A landscape with many valleys, sampled at points; each row gives a point and its height.
A ball rolls from a point to the lowest of its 2 nearest points, and stops where none of them is lower. Distance is the straight distance between rows; heights are no part of it.
vali h=42.0: [105 121 144 138 133 162 112 141 151  98 110 126 134 117 118  90 143 149
 150 148 160 181 122 110 155 165 113 137 151 104 124 114 103 146 116 137
 137 140 117 111 121 133  96  96]
kaz h=45.6: [126 157 122 113 114  81 161 115 171 141 113 139 105  87 146 102 153 172
 123  84 162  82 125 111 146 112 118 140 144 153 151 157 155 137 174 124
  85  94 127  89 137  77 176 163]
met h=29.6: [108 125 191 143 123 103 141 185 165 123  88 121 127  85 110 103 149 153
 126  73 163 160 102 113 187 115  95 131 126  84 118 135 102 102 113 183
 130 115  95  88 102 110  43 131]
ruruz h=60.0: [129  88 139 125 123 154  88 143 110 114 146 113 117 141 135 166 131 130
  96 154 123 145  96 181  87 103 180 199 131 128 159  97 142 143 138 139
  99 159 126 138 135 102 147 120]
Nuri h=27.0: [113  80 156 127 155 164 150 173 149 154 121 125 208 163  92 105 146 144
 163 153  99 154 126 103  63 140  98 129 114 119  84 151 100 183  97 119
 169 111 133  94 100 126 130 123]
risod h=5.7: [154 137 152  98 127 143 126 127 183 125 160  88 135 168 126  88 128 166
 116 108  77 117 159 115  71 144 189 164 104 159 183 129 109 188 168 139
 116 108 100 117 117  83 142 192]
kaba h=38.7: [ 95  75  96 144 115 131 115 160 139 105 136 158  66 102 168 139 146  97
 108 138 197 112  83 160 150 148  76 100 131 135 191 139 112  67 112 155
  98 137 123 195 171 140 195  82]
Degi h=45.9: [107 126  78 128  89  57 143 142 132 150 107 126  99 165 172 158 136  79
 134 116 174 124 144 103 142  78 114  90 124 150  42 109 105 115 128 135
 130 109 119  61 134 144 193 141]
morek h=42.3: [148 130 111 132 100 145 107  80 142 103 156 116 108 133 131  73 122 203
 123 167 119 144 135 111 104 174 149 126 173 171 219 142 138 114 205  96
 147 151  85 141 100 141 176 125]
Rulip h=45.7: [ 99  77 115 130 137 118 147 171 190 102 133 131 111 132 120  83 144 163
 145 131 137 169 118 125 123 140  98 149 140 123 155 115 100 145 124 170
 133 155 113 119 130 152 143 135]
taz h=24.0: [146 139 138 110 162 132 139  86 142 124 151 121 133 133 128 124 122 151
 154  88  60 120 114 129 116 128 139 134 145 181 187 160 138 140 188 138
  94  90 143 108 129 110 142 161]
zan h=43.9: [127 192 175 123  94 113 115  65 112  83 104 141 119 106 129 120 118 128
 101 129 145 146 111  82 197 152 165 130 133 112  72  97 128 115 120 115
  96 124 112  92 142 125  72 115]
Nepa h=60.6: [155  86 136 125 122 152 164 162 145 139 135 144 185  89 145  65  89 147
 113 117 142 109 158 116  68 150 107 110 110 108 176 173 183 112  90 135
 130 125 120 182 149 135 142 134]
rul h=49.3: [119  85 122 129 134  85 187 165 217 125 139 137  98 130  97  66 146 170
 133 108 129 128 137  88 129 157  98 113  99 137 168 138 102 125 152 153
 138 129  82 124 127 161 149 174]
Retip h=40.7: [143  84 163 185 121 192 115 165 109 134 155 158 124  96  72 190 130 134
 105 153 117 151  95 134 106 152 149 146 100  77 120 127 141 108 131 144
 187 177 110 172 111 151  70 125]
Dis h=47.4: [158 188  95 117 103  91 140 123 133 162 100 105 112  80 136  94 148 204
 111 122 185  65 160 105 146 116 128 146 151 111 148 141 178 152 180  96
 122 110 113  82 116  77 154 158]
tigeg h=58.9: [173 119 122 138 125 189 122 172 123 138 147 114 152 100 150  93 108 138
 110  83 154  95 175 131  76 153 140 138 110 117 218 154 150 144 116 164
 146 137 121 197 120 112 117 148]
vesa h=53.3: [142  87 144 154  89 132 111 211 178 155  82 144 131 103 165 112 111 142
  78 165 165 172 144 159  94 153 151 141 143 107 117 170 162 154 118 156
 139  90  80 117 129  60 165  99]
seti h=40.2: [114  62 151 158 117 130 126 201 144 130 119 140 109 126  93 189 143 111
  91 181 129 158  90 159 125 106 150 171  91  69  81  97 128 139 100 153
 146 154  91 123 128 122  97 129]
Bora h=70.4: [143 133 146 141 178 179 173 121 152 131 164 153 161 109  59  89 131 161
 164  96  70 118 136  83 120 182  93  95  96 112 151 165 101 145 123 134
 151 130 132 164 120 174  63 143]
Sagu h=73.6: [130 124 174 130 125 185 161 102 131 128 169 158 203 145 123  93 109 123
 127 107  81 116 145  97  51 159 137 102  92 118 116 134 109 141  78 134
 152 148 140 184 129 157  93 141]
Fusan h=41.6: [124 142  93  92  87  57 147 111 132 129 117 120 112 143 166  92 138  81
 135  68 178 117 175  74 124  70 120  98 120 135  59  95 120 124 109 147
 120 134 122  82 138 149 151 147]
Moro h=43.0: [126  99 124 141 125  95 158 201 191 170 110  96 139 175 104 106 150 143
 141 130 126 154 161 100 120 115 123 132 100 117  84 129  88 177 125 153
 182 110  87  70  90 134 118 169]
vul h=7.7: [155 111 153 164  76 147  81 162 158 134 130 130 114 147 141 164 111 135
  73 149 103 174 136 150  86 149 214 149 114 149 140 141 125 149 156 160
 154 136  75 131  99  99 125 137]
fom h=35.1: [140 143 123 113 122 156 130 110  46 175 130 116 188 165 149 136  87  91
 118 183 114  84 171 153  64 100 164  99 132 104  67 114 150 140  80  64
 137 113 153 135 155 109 167 127]
gonom h=55.9: [117 124 189 125 136 213  92 124  88 106 147 125 171 124 143 143 143 124
 111 120 140 138 103 166  73 140 156 147 158 112 180 128 117 131 117 135
  79 142 179 175 134  67 110  82]
turul h=43.2: [124 119 122  93 141  93 139 172  84 170 108  87 145 127 126 136 122  94
 117 133 148  70 158 168 100  55  94 111 115 103 113 120 150  85  80 111
 137 149 149 149 124 116 132 124]
Mure h=21.0: [138 108 163 149  68 169  67 133 120 105 118 140 156 162 176 150  99 111
  97 124 112 212 134 145  96 133 211 158 137 148 108 126 125 144 108 174
 154 157 103 132 100 117  95 124]
Tozaf h=38.2: [ 90 125  95 113 125  73 131 138 132 119  94 129  74 143 121 125 162  96
 134 160 191 110 137 119 183 106  94 113 127  96  71  77  92  97  86 106
 129 159 137 125 150 149 141 100]
sidi h=31.1: [ 91 121  91 140 149 159  96 163 132 112 114 131  98 131 151 159 154  94
 146 145 189 135  96 154 168 154  82 140 146 124 133 115  72 143 120 137
 111 125 153 142 147 109 158  70]
vozan h=50.8: [134  88 131 154  68 105 135 192 170 157  90 153 125 132 160 153  92 116
  56 183 154 150 120 144  97 136 167 125 105 119  87 168 169 122 114 140
 119  89  70 105 145  80 194 132]
zaru h=26.8: [111 210 131  93 118  88 128  75  94 124 110 148 109 120 156 141 130  65
 119 140 153  72 146 106 167 113 145  95 116 120  64  93 129 108  94  89
  87 107 156 137 157  98 114 122]
vov h=15.3: [133 123 161 133 105 128  89 119  70  93 110 123 112 107 135 161 117 112
  88 144 152 140 108 169 162  98 148 160 145  81 127  93 166  58  85 131
 117 189 134 159 133 128  55  95]
tad h=36.7: [115 167 138 101 170 102 126 117 114 128 120  77 104 102  78 101 173 182
 137 130 149  84 128 145 166 108  93 142 154 104 162 109 115  94 148  86
 141 156 139 124 101 110  93 119]
gevab h=34.7: [163 176 130  91 161 132 127 115  76 145 133  94 140 100 113 120 106 116
 135 107 108  75 177 156 129  90 135 152 128  99 149 118 182 130 100 112
 121 143 169 167 129 118  81 142]
deza h=31.8: [124 127 105 103 149 108 129  68 120  89 157 129  92 122 111  81 135 124
 160 100 108 102 143 107 150 126 106 103 129 149 181 108 129  95 123 112
 138 169 142 189 135 190 117 138]
gobid h=37.5: [113  67 119 123 150 145 175 122 160 122 128 165 179 161 104  88 139 144
 171 151  90 171 117  90  77 160  99 129 127 123 100 141 119 174  95 116
 127 129 144 112 142 159 150 127]
Taza h=37.4: [108 139  77 131 143 104 144 153 123 152 132 124 117 135 151 145 126  69
 152  97 144  75 149 124 171 128  73  69  91 155 130 146  79 104 119 138
 145  99 135 151 134 153 152 135]
Tev h=45.0: [110 112 130 119 137  94 138 169 123 158 102  95 118 113 103 162 164 151
  82 192 173  81 102 190 123  95 106 165 143  75 129 115 153  89 132  88
 109 135 126 100 127  74 163 107]
zubup h=40.5: [125 149 156 140 126 113 126  70 129  92 120 150 124 113 106 135 123 132
 139 103 108 174  96  90 198 143 126 123 135 126  74 127 126 100 125 125
 118 122 128  95 128 178  71 114]
Tos h=38.8: [118 145 168 142 133 155 110 143 120 125 104 112 130 109  94 124 150 155
 116 171 155 132 110 115 176 152 118 126 135  72 111 117  89 103 118  98
 146 144  99 124 108 116  61  89]
Gefe h=57.1: [123 145  83 135 161 148 143  63 143  97 145 171 103 164 130 143 135 100
 179 151  77 156 124  92 167 176 143 144 127 145  91 118 110 208 157 117
 102  89 165 109 163 160 147 135]
puni h=55.3: [133  91 174 180  85 186 102 195 147 134  91 164 130  91 148 142 130 131
  75 183 194 187 101 160  98 177 145 123 143  80 131 157 142 123 118 152
 115 109  89 143 135  62 124  73]
sezif h=23.2: [160 141 150 113 128 158 150 123 127 166 134 109 195 153 125 110 104 143
 123 150  88  98 172 109  76 135 157 117 102 114  83 146 136 175 113  95
 141  96 115 112 126 110 132 163]
punik h=75.3: [135 158 177 134 126 185 176  68 145 125 164 178 206 135 147  86  91 115
 139 108  70 123 128  78  97 192 132  68 102 151 115 170 111 135 106 125
 120  88 135 161 150 159 107 132]
pud h=58.1: [150 101 122  97 107 103 117  92 112 101 149 110 100 159 137 146 119 117
 110 144 107 124 129 156 103  65 171 179 140 134 140  83 175 118 145 126
  93 167 127 121 152 134 158 153]
vun h=42.8: [ 98  98  82 155 137 126 102 137 160 109 170 136  69 162 133 167 145  86
 143  92 123 138  98 130 169 146 114 107  94 183 175 115  51 121 158 174
 149 136 109 166 122 191 146 134]
biref h=25.3: [112 145 154 106 144 123 130  82 116  88 150 152 107 132  95 102 125  95
 140 105  97 117 128 121 137 130 130 108  99 126 141  86 128  90  70 133
 106 177 143 198 128 185  55 132]
dav h=54.1: [135 156 169 110 135 210  77 139  57 143 127  77 198 132 147 137 135 148
 121 133 134 125 129 171  85 128 166 155 169 113 162 132 116 143 132 113
 138 137 152 141  83  72 106  94]
lelim h=32.3: [124 152 129  87 157 100 157  34 124 104 127 147 152 126 113  85 142 153
 190  94  78 133 131  94 125  94 129 154 174 148 103 117 165 163 136  98
  91 130 195  91 140 137 132 153]
kud h=42.9: [107  51  92 141 100 102 145 194 166 122 123 151 100 111 163 120 123 125
 106 161 188 125 108 151 117 135  83 108 132 130 156 138 141  78 114 150
 116 137 100 149 156 143 205 112]
nurig h=39.0: [124 146 202 128  99 114 122  78  62 124 144 139 144 140 160 163 102  96
  59 120 111  94  89 142 122 115 171  61 111 169 140 150 130   9 104 104
 112 131 138 174 131 128  89 118]
lofet h=27.5: [125 201 121 105 135  79 144  89 102 165 115 137 135  96 165 134 132 107
 145  83 158  55 143  88 166 114  98  63 126 171  95 153 126 105 144  97
 119  74 155 104 139 114 143 128]
goti h=35.3: [152 138 164 155 113 164  98 100 118 101 130 139 147 122 132 153 101 130
 141 103  90 199 100 119 165 156 155 133 158 144 114 153 136 127 145 154
 123 128 117 111 108 144  63 111]
Fudo h=20.0: [115  84  55 174 113 135 117 197 172 129 112 160 116 153 159 113 107 101
 153 153 165 186 162 127 121 167  87 123 125 140 103 148 100 191  97 165
 179 120 122 121 125 147 189  95]
fuzam h=54.6: [113  95  96 137 183 145 128 193 134 139 153  95  93 156  85 165 175 134
 124 157 135  93 132 163  84 114 123 195  87 125 156  83  81 197 141 129
 145 141 136 138 124 105 179 124]
Bab h=22.0: [137 213 108  84 143  78 147  73  81 160 107 137 131 110 149 128 135  93
 157 103 141  66 173  95 145  85 124  97 131 137  44 115 148 153 117  82
 103  94 188  92 142 110 121 141]
netar h=41.7: [137 128 115 148 122 148 108 166  97 170 135 103 152 132 173 175  88  98
 126  85 118 121 132 167 116 116 122  98 115 177 160 172 114 110 143 162
 161  99 127 139 107 121 141 139]
Mino h=36.1: [137 121  83 133 150 118 116 161 110 153 138  81 134 113 144 145 105 132
 155  90 136 110 142 157 147  96  78 124 147 146 176 152 150 102 147 148
 164 133 137 135 106 149 137 131]
laz h=43.4: [161 171 156 172 111 161 128 111 130 137 106 154 116  64 121 143 116 147
 123 117 164 164 100 108 201 184 120  76 147 120 123 190 162  96 166 125
 109  65 111 123 142 127 105  85]
dit h=47.2: [101  52 118 152  69  81 151 209 206 138 110 159  98 138 155 133 122 138
  68 191 173 148 107 156  96 146 124 109 122 138 116 149 138  95 131 144
 123 113  63 111 146 102 221 122]
Mos h=55.1: [109  99  92 133 153 146 136 104 141 107 139 162 115 171 117 172 144  84
 155 177  90 154 109 129 125 145 137 161 111 129  74  94 106 193 128 120
  99 129 160 114 167 143 155 129]
zubi h=33.2: [ 74 169 146  84 163 114 121 124 136 109 108 100 109 130 110  66 181 142
 129 152 177  77 130 127 144 132 103 125 149 102 165  76  62 114 105  87
 106 159 152 149 130  84 123 108]
tulet h=21.9: [122 168 158 132  98  84 126 149 148 132  79 125 141  89 155 117 125 134
 130  41 169 153 134  96 180 105 104 123 125 130  97 147 122 126 128 181
 130 101 113  69 103 104  77 137]
tive h=32.5: [133 107 106 124 137  89 147 143 189 139 135 136 114 147 140 146 128 132
 135  91  85 147 110 149 109 116 127 140 124 177 168 168 146 143 172 172
 106  90 118  95 124 113 178 161]
Vozab h=51.0: [171 173 128 111 100 146 103 112  57 147 104  89 181 118 134 102 102 181
  99 185 144 129 164 121 119 117 149 135 171  85 115 119 174 122 143  65
 168 136 107  98  98 114 122 118]
lemu h=35.2: [126 144 173 162 124 127 129 157 140 119  84 127 108  66  89 110 141 150
 124 122 177 160 108 103 219 146  98 126 136  56  98 132 127  97 111 138
 146 122  99 115 117 137  24  97]
kodit h=39.1: [137 142 121  93 138 119 113 151  68 177  90  87 162 127 136 144 123 107
 107 172 153  61 157 173  96  70 141 141 127  77  98 116 168 130  89  74
 118 116 148 129 139  72 161 121]
fas h=48.6: [109  82 113 148 122 140 113 166 132 125 170 120 113 161 128 160 140 109
 119 107 119 133 116 139  75 132 133 129  92 169 181 105  76 111 146 170
 175 175 110 173 114 167 158 150]
Kizu h=35.0: [117 139 183 126 137 128 110  73 104 104 149 147 119 154  98 163 131  95
 113 108  75 136  85 124 152 131 145  89 100 152 104 110  86  66 103 117
 131 152 136 163 117 188  41 116]
Dovaf h=47.1: [111  80 107 179 123 114 134 183 163 149 125 136  75 163  81 222 145 112
 103 196 112 155  81 147 164 117 144 155  90 117  70 108 100 138 155 128
 146 128  92  85 124 137 132 129]
Das h=36.9: [116 137  79 104 121  62 145  88 140 108 137 140  88 168 145 131 139  60
 162  79 121 136 168  94 166  87 134 118 112 124  78  80 107 158 122 162
 109 130 134 104 149 175 124 160]
Sasa h=49.1: [152 208 111 111 108 105 130 104  70 162  90 105 159  85 143 108 115 170
 118 136 178  82 168  93 152 114 120 105 150 111  89 141 174 127 152  68
 148 107 128  78 113 100 130 124]
gev h=39.7: [145 147 159 158 132 183 106  96 129 116 138 146 127 100 122 162 122 131
 135 116 118 169  90 143 167 174 136 107 160 132 143 161 136 119 167 137
  76  88 142 131 141 112 100  96]
Dekog h=37.2: [142 138 139  87 185 130 139 116 116 118 131 121 123  86  94 100 128 133
 142 102  99  87 139 162 105  96 124 179 127  87 176 122 191 152  95 126
  73 143 186 174 158  94  99 142]
Gopuf h=52.3: [118  82  77 123 149 132 126 154 134 125 178 102  89 173 108 149 154 125
 132 152 119 117 135 148  71 107 131 160  94 163 173  80  96 155 160 133
 148 177 116 152 129 154 192 142]
ker h=32.4: [ 98  93 109 132 145 101 131 146 132 122 123 138  93 125 105 149 141  89
 138 140 138 134 110 141 166 110  92 119 102 101 104  99 109  95  87 139
 131 164 136 153 140 173 104 107]
repig h=39.5: [133  98  81 143 138  96 174 147 188 143 120 171 136 140 140 132 119 110
 159  92 101 163 121 106 125 143 104 114 109 146 128 173 142 160 137 170
 124  81 123 108 135 150 172 152]
pov h=58.0: [135  86 194 131 118 193  82 144 112  94 138 133 151 128 116 151 144 142
  88 146 125 164  89 171  76 123 205 207 146  89 147  98 154 160 107 151
  82 161 147 156 137  82 102 115]
Lebe h=10.7: [113 108 170 106 125 138 147 146 146 155 105 111 206 154 141  95 117 143
 138 152 128 136 133 116  70 125 130 123 130 126  92 157 126 150 102  97
 127  97 137  85 122  94 161 125]
Vires h=62.5: [163 107 148 136 106 178 153 114 141 114 135 150 187  85 148  34  76 173
 142  94 124 167 149  94  89 173 114 112 146 134 185 173 187 114 119 152
 146 131 116 169 129 171 115 126]
rugu h=68.4: [134 128 169 140 179 149 173 101 173 128 147 146 126 107  42 109 156 184
 146 110  66 130  97  98 158 172 120 111 119 115 147 165 111 130 162 104
 104 102 128 119 122 135  79 145]
Fotof h=51.8: [112  79 107 165 124 147 129 149 150 134 127 158 119 178 101 203 132  97
 125 214 101 170  97 135 121 149 160 156 103 119  45 116 115 182 130 116
 136 121 117  87 141 130 156 127]
vuved h=30.1: [175 157 113 103 153 145 139 110  68 185 139  97 169 148 112 132 101 111
 140 137  73  80 200 146  75  75 166 117 106  95  66 111 159 170  88  93
 150 109 143 141 135 134 112 161]
Vas h=59.8: [140 193 133 137 112 193 120  86 119 134 133 137 181 154 195 113  83  95
 144 127 112 141 167 105 122 189 163 107 122 146  93 141 107 193 110 128
 129  70 128 132 139 118 125 131]
fefis h=47.8: [110 114  86 128 112  66 153 183 156 170 113  87  97 174 121 150 152 124
 123 146 157 115 150 123 140  86 114 115 115 130  83 115  97 124 144 125
 159 117  97  69 114 129 162 155]
ler h=37.0: [146 154 162  90 130 107 117  48 117 103 129 104 151 142 120 117 127 177
 149 115  74 148 120 125 113  89 180 184 171 151 111 111 169 166 163 105
  93 128 153  54 115 104 116 160]
Bofoz h=45.5: [101  77 106 138 128 135 184  89 163 127 122 183 156 150 110  72 123 145
 164 184 114 165 113  70 113 189  90  78 134 151  82 157 131 127 120  74
 137 113 129 118 160 193 189 107]
piri h=52.4: [150 171 122 125 110 186  82 152  51 157 109  82 179 124 145 125 116 158
  98 169 153 110 150 161 106 135 135 123 167 101 165 139 137 119 146  91
 176 140 105 138  79  87 128 104]
pini h=66.3: [142 145 126 126 180 130 185 120 162 154 125 123 154 105  84  77 133 197
 174  92  95 125 130  91 136 158  87 110 147 138 157 192 139 143 177  97
 137  87 150  99 112 137 127 149]
siv h=31.6: [132 130  83 139 168 142 138 165 102 158 118  92 139 109 115 134 130 146
 158 146 154 105 139 157 152 119  69 138 154 106 131 146 140 134 133 105
 166 129 153 122 114 126 137  98]
Zaput h=34.9: [ 75 111 105 129 155 143 105 149 126 120 136 145  71 122 138 159 172  81
 130 141 175  82  78 163 161 146  76 107 123 141 170 125  69  92 118 122
  94 127 157 185 166 115 178  79]
legek h=41.5: [116 155 109 137 101 103 131 108 138  98 100 149  87 116 139 129 131  99
 111 155 180 134 131  95 212 144 135 131 115  83  68  94 121 125 109 123
 105 124 115 124 163 141 113 116]
vinuf h=57.7: [159 103 114 162 158 180 122 197 151 124 169 128 101  97  97 129 138 152
 121 106 143 117 140 133  85 169 116 150 101 107 219 131 117 175 141 173
 151 138 121 176 123 117 126 142]
Faki h=42.7: [126 128 118  96 127 127 134  81 149  98 137 123 163 136 151  40 115 163
 189  89 122 164 147  85 113 136 101 114 171 172 162 138 134 130 140 132
 142 142 136 118 122 173 153 138]
vab h=29.2: [139 133 147 182  93 193  67 140 132  95 125 154 135 132 160 147 108  92
 141 100 123 223 129 128 149 165 163 149 133 122 114 136 100 170 119 195
 160 141 119 143 105 135  53 106]
Pakan h=15.6: [112 142 137 103 114 104 113 114  55 125 121 127 109 132 135 147 125  83
  84 180 147  72 123 172 109  90 140 102 121 121 141  90 154  34  86  75
 112 175 148 193 141 124 125 100]
Bibut h=30.3: [ 94 200 138  86 147 101 120  91 114 105 113 131  80 121 116 106 161 105
 124 152 154  71 130 116 169 133 129 117 122 114 122  80  97 106 107  81
  95 140 157 154 147 104 107 113]
bune h=26.7: [112 107  63 165 140 146 105 192 131 142 116 116 119 139 137 148 134 121
 159 171 177 148 138 151 143 150  81 139 144 121 121 135 104 163 125 132
 173 129 137 120 121 128 174  87]
poner h=55.2: [110  81 117  96 119  91 127  99 134  83 147 123 119 168 146 130 134 119
 145 103  90 179  97 150 106  71 130 165 158 165 146  87 141 118 130 169
  96 170 138 111 135 164 160 141]
luz h=46.7: [128  98 168 127  88  66 124  90 100  96 143 143  90 143 147 172 114  93
  62 129 113 105  75 145 133  94 162 103 108 174 138 122 153  17 129 126
  96 150 111 146 152 150 133 135]
zel h=46.1: [155 131 159 168  86 121 127 146 164 127 100 151 104  70 129 125 108 159
  98 103 159 177 105 118 163 152 127 113 141 116 137 172 177  93 151 170
 115 102  86 103 131 111 105 109]
lofif h=58.5: [139 161 117 112 162 177 134  60 130 107 142 166 163 153 157 123 113  91
 171 127  78 146 144  97 127 176 146 145 134 141  99 130 114 218 120 129
  90  70 181 121 166 119 135 131]
tumaf h=64.5: [172 134 138 127 157 154 171 115 139 148 139 124 201  94 111  63  93 189
 176  82  90 146 153  90 116 158  97 104 146 131 156 198 177 140 150 129
 164 105 129 124 109 167 106 136]
vofe h=37.3: [100 122 110 129 162 131 107  93 137  95 168 128  75 146  97 143 160 118
 151 120 107 123  97 126 176 139 117 123 125 163 167 104  69 117 150 122
 130 153 127 165 127 178 121 124]
vesab h=27.7: [117 124 172 105 126  96 144 111  54 149 136 125 131 142 119 172 112  80
  92 146  98  81 104 177  87  75 136  78 101 167 129 119 165  16  89  88
 119 157 155 180 125 140 111 120]
Beni h=41.3: [126 157 100 134 139 132 121 133  88 168 152 112 126 143 178 198  97  57
 130  84 114  86 140 148 161 116 118  77  91 170 139 138  81 109 136 156
 145  86 134 158 129 136 128 153]
Nam h=46.4: [117 118 158 155 126 194 112 134  76 138 161 147 143 117 106 184 127 122
 102 140 118 113  99 142  95 156 149 107 103 120 133 132 109  72 129 119
 178 171 129 191 117 143 109 116]
Nukuf h=38.5: [125 115 119 133 118 114 119  97 150 111 141 112 117 134 128  75 123 190
 151 122 126 145 123 101 138 154 114 104 164 178 171 143 127  94 174 108
 156 140 101 122 105 171 156 124]
ginum h=40.3: [140 165 146  83 119  85 111  59 107  91 135  94 112 109 139 100 140 179
 129  94 119 107 128 137 132  66 157 179 173 148 159  95 171 132 161 120
  83 150 146  79 125  92 135 159]
somup h=44.8: [167 147  80 137 120 136  87  91 135 129 160 117 106 151 145 113 110 180
 128 171  89 147 159 144  91 163 166 134 178 199 195 159 142 168 225 104
 167 124 102 121  98 117 191 123]
Dosaf h=32.2: [140 149 103  91 106  66 149  87 152 120 134 143  95 160 145 137 142  89
 137  82 103 121 156  90 143  77 175 158 111 127  69  85 138 189 137 158
  73 106 133  73 151 129 143 192]
musu h=27.6: [139 169  97  96 127  82 155  53 134 118 128 143  88 131 122 107 151 139
 150 128 116 102 161  84 154  95 159 154 138 128  79  90 152 175 152  88
  93 121 154  85 154 129 131 168]
minip h=6.0: [138 169 135 111 121 106 105 105  53 121 110 115 104 101 154 178 111  79
  89 127 149  81 124 169 160  80 146 136 132 109 130 101 164  65 108 112
  96 149 158 159 141 106  97 114]
poras h=72.1: [141 109 137 117 159 169 165 127 128 134 167 136 175 120  89  67 117 155
 152 125  96  94 162 106  57 151  94 102  98 113 159 134 124 133  96 114
 170 170 140 195 120 175 107 145]
zis h=56.4: [141  68 115 149 184 168 141 194 152 120 163 142 106 107  61 146 154 155
 119 147 129 111 119 146  65 148 112 191  86  94 187 111 125 185 123 138
 134 135 144 156 136 108 162 134]
mor h=32.6: [135  85 147 163 122 141 103 170 117 116 138 114 104 124  90 191 135 130
 104 148 123 162  91 160 144  89 151 189 116  90 122  85 135 115 129 158
 159 183  99 126 104 157  55 122]
tekud h=42.2: [104 133 125  95 149 125 113 146  75 162 110  91 145 132 136 163 148 121
 103 190 158  55 111 190  97 100 111 144 152 110 147 125 131 101 141  72
 107 120 153 128 136  57 191  93]
Deret h=43.5: [100 108 177 124 111 121  93  86 114  81 136 123 131 167 139 162 133 105
 123  97  94 174  71 131 151 111 145 124 134 171 120  99  75  68 117 154
 117 158 125 121 113 167  77 119]
rurom h=31.9: [110  73  81 169 130 142 161 184 160 160 124 169 160 156 138 147 110  82
 153 126 117 164 123 114  97 165  77  85  86 145 104 174  92 159  94 159
 153  94 122 126 135 151 181 129]
Liveb h=39.8: [144 167 102 122 161  94 102  81  82 114 141  84  84  96  96 153 150 168
 151 107 118 105 115 164 190  82 105 173 173 130 162 102 159 100 166 108
 137 154 160 109 103 142  99 118]
Kez h=36.4: [136 104 116 153  99 123 143 175 161 141 117 135 143 152 133 133 109  92
 124 121 121 156 162 105 137 126 139 126  80  95  76 130 117 168  93 171
 157 107  85 117 124 149  98 161]
Bosum h=15.2: [155 139 136 138  91 125 116 143 202 119 149 115  86 163 131 124 122 149
  76 136 100 142 149 115 114 166 202 144 102 152 164 129 101 172 181 162
 126 123  56 120 110 104 125 178]
Vigar h=43.3: [147 156 146 101  95  54 146  83 145 113 136 140  93  83 133 109 147 176
  95  64 122  89 112 116 135  71 160 167 142 158 153 126 183 138 163 154
  47 122 121  77 146  70 138 188]
zol h=29.3: [140 130 152 129  86 103 135 157 173 126 100 116 154 125 153  84  97 135
 126  79 139 177 163  92 133 127 132 130 115 128 124 146 130 137 118 189
 155 121  78 100 104 133  94 154]
gesed h=61.8: [142 186  64 154 104 137  85 135  93 177  94 106 137 151 163 145  94 138
 127 193 147 141 179 140 137 159 137 102 170 144  93 147 121 169 177  76
 186  85 100  80 102 100 185 106]
pid h=43.1: [115 147 114 111 155  54 128  69 104  97 116 131  75  80  93 105 171 157
 166  80 141 103 108 137 177  74  78 147 175 140 135 103 168  95 115 109
 103 163 182 114 125 144 122 121]
dumag h=15.5: [148 145 156 111 147 168 143 126 150 138 161 106 163 137 136 105 121 145
 131  93  85 101 145 119  83 157 145 120 111 160 187 162 106 160 158 138
 115  99 129 149 118  94 130 160]
Makat h=60.8: [141 198  92 139 116 179  94 121 105 148 119 119 146 146 181 125  99 123
 135 155 144 131 169 115 136 188 141  92 146 155 128 153  90 174 155 113
 155  87 116 128 116 101 155 113]
gav h=40.4: [104 152 144  86 186 102 145  91 115 101 114 148 120  81  77  82 140 137
 177  94 103 115 112 144 138 100  89 151 158  99 146 110 185 112  83 113
  76 157 198 151 129 122  90 123]
ribun h=24.1: [126  86 111 146 130 130 106 161  87 119 128 116 120 106 116 168 119 109
 123 146 143 142 110 167 143  87 106 165 129  85 120 100 151  90  91 145
 152 189 134 157 124 167  86  99]
firob h=49.9: [104 103 149 128 119  73 108 110 135  94 121 120 118 144 132 164 141 126
 140  83 103 186  66 146 164  82 109 142 154 164 112 118 117  83 134 162
 108 139 135  67 115 154 118 120]
vepas h=32.7: [106 162  96 121 153 107 162 126 120 169  99 139 147 108 154 120 126  89
 160 107 171  80 146 103 173 140  58  59 113 140  85 162  99 111 112 100
 137  80 165 135 146 139 165 111]

Call two points neighbours if one is among the 2 nearest of the other. Go from one point of each pair to the other, from neighbour to neighbour, staying as low as possible. Name the highest point that can't be avoided.
risod, Bab: netar
vul, risod: Bosum
musu, tulet: fefis
risod, Fudo: repig

Where does a ball stop that starts at each point below?
ruruz: musu
Sagu: biref
vinuf: biref
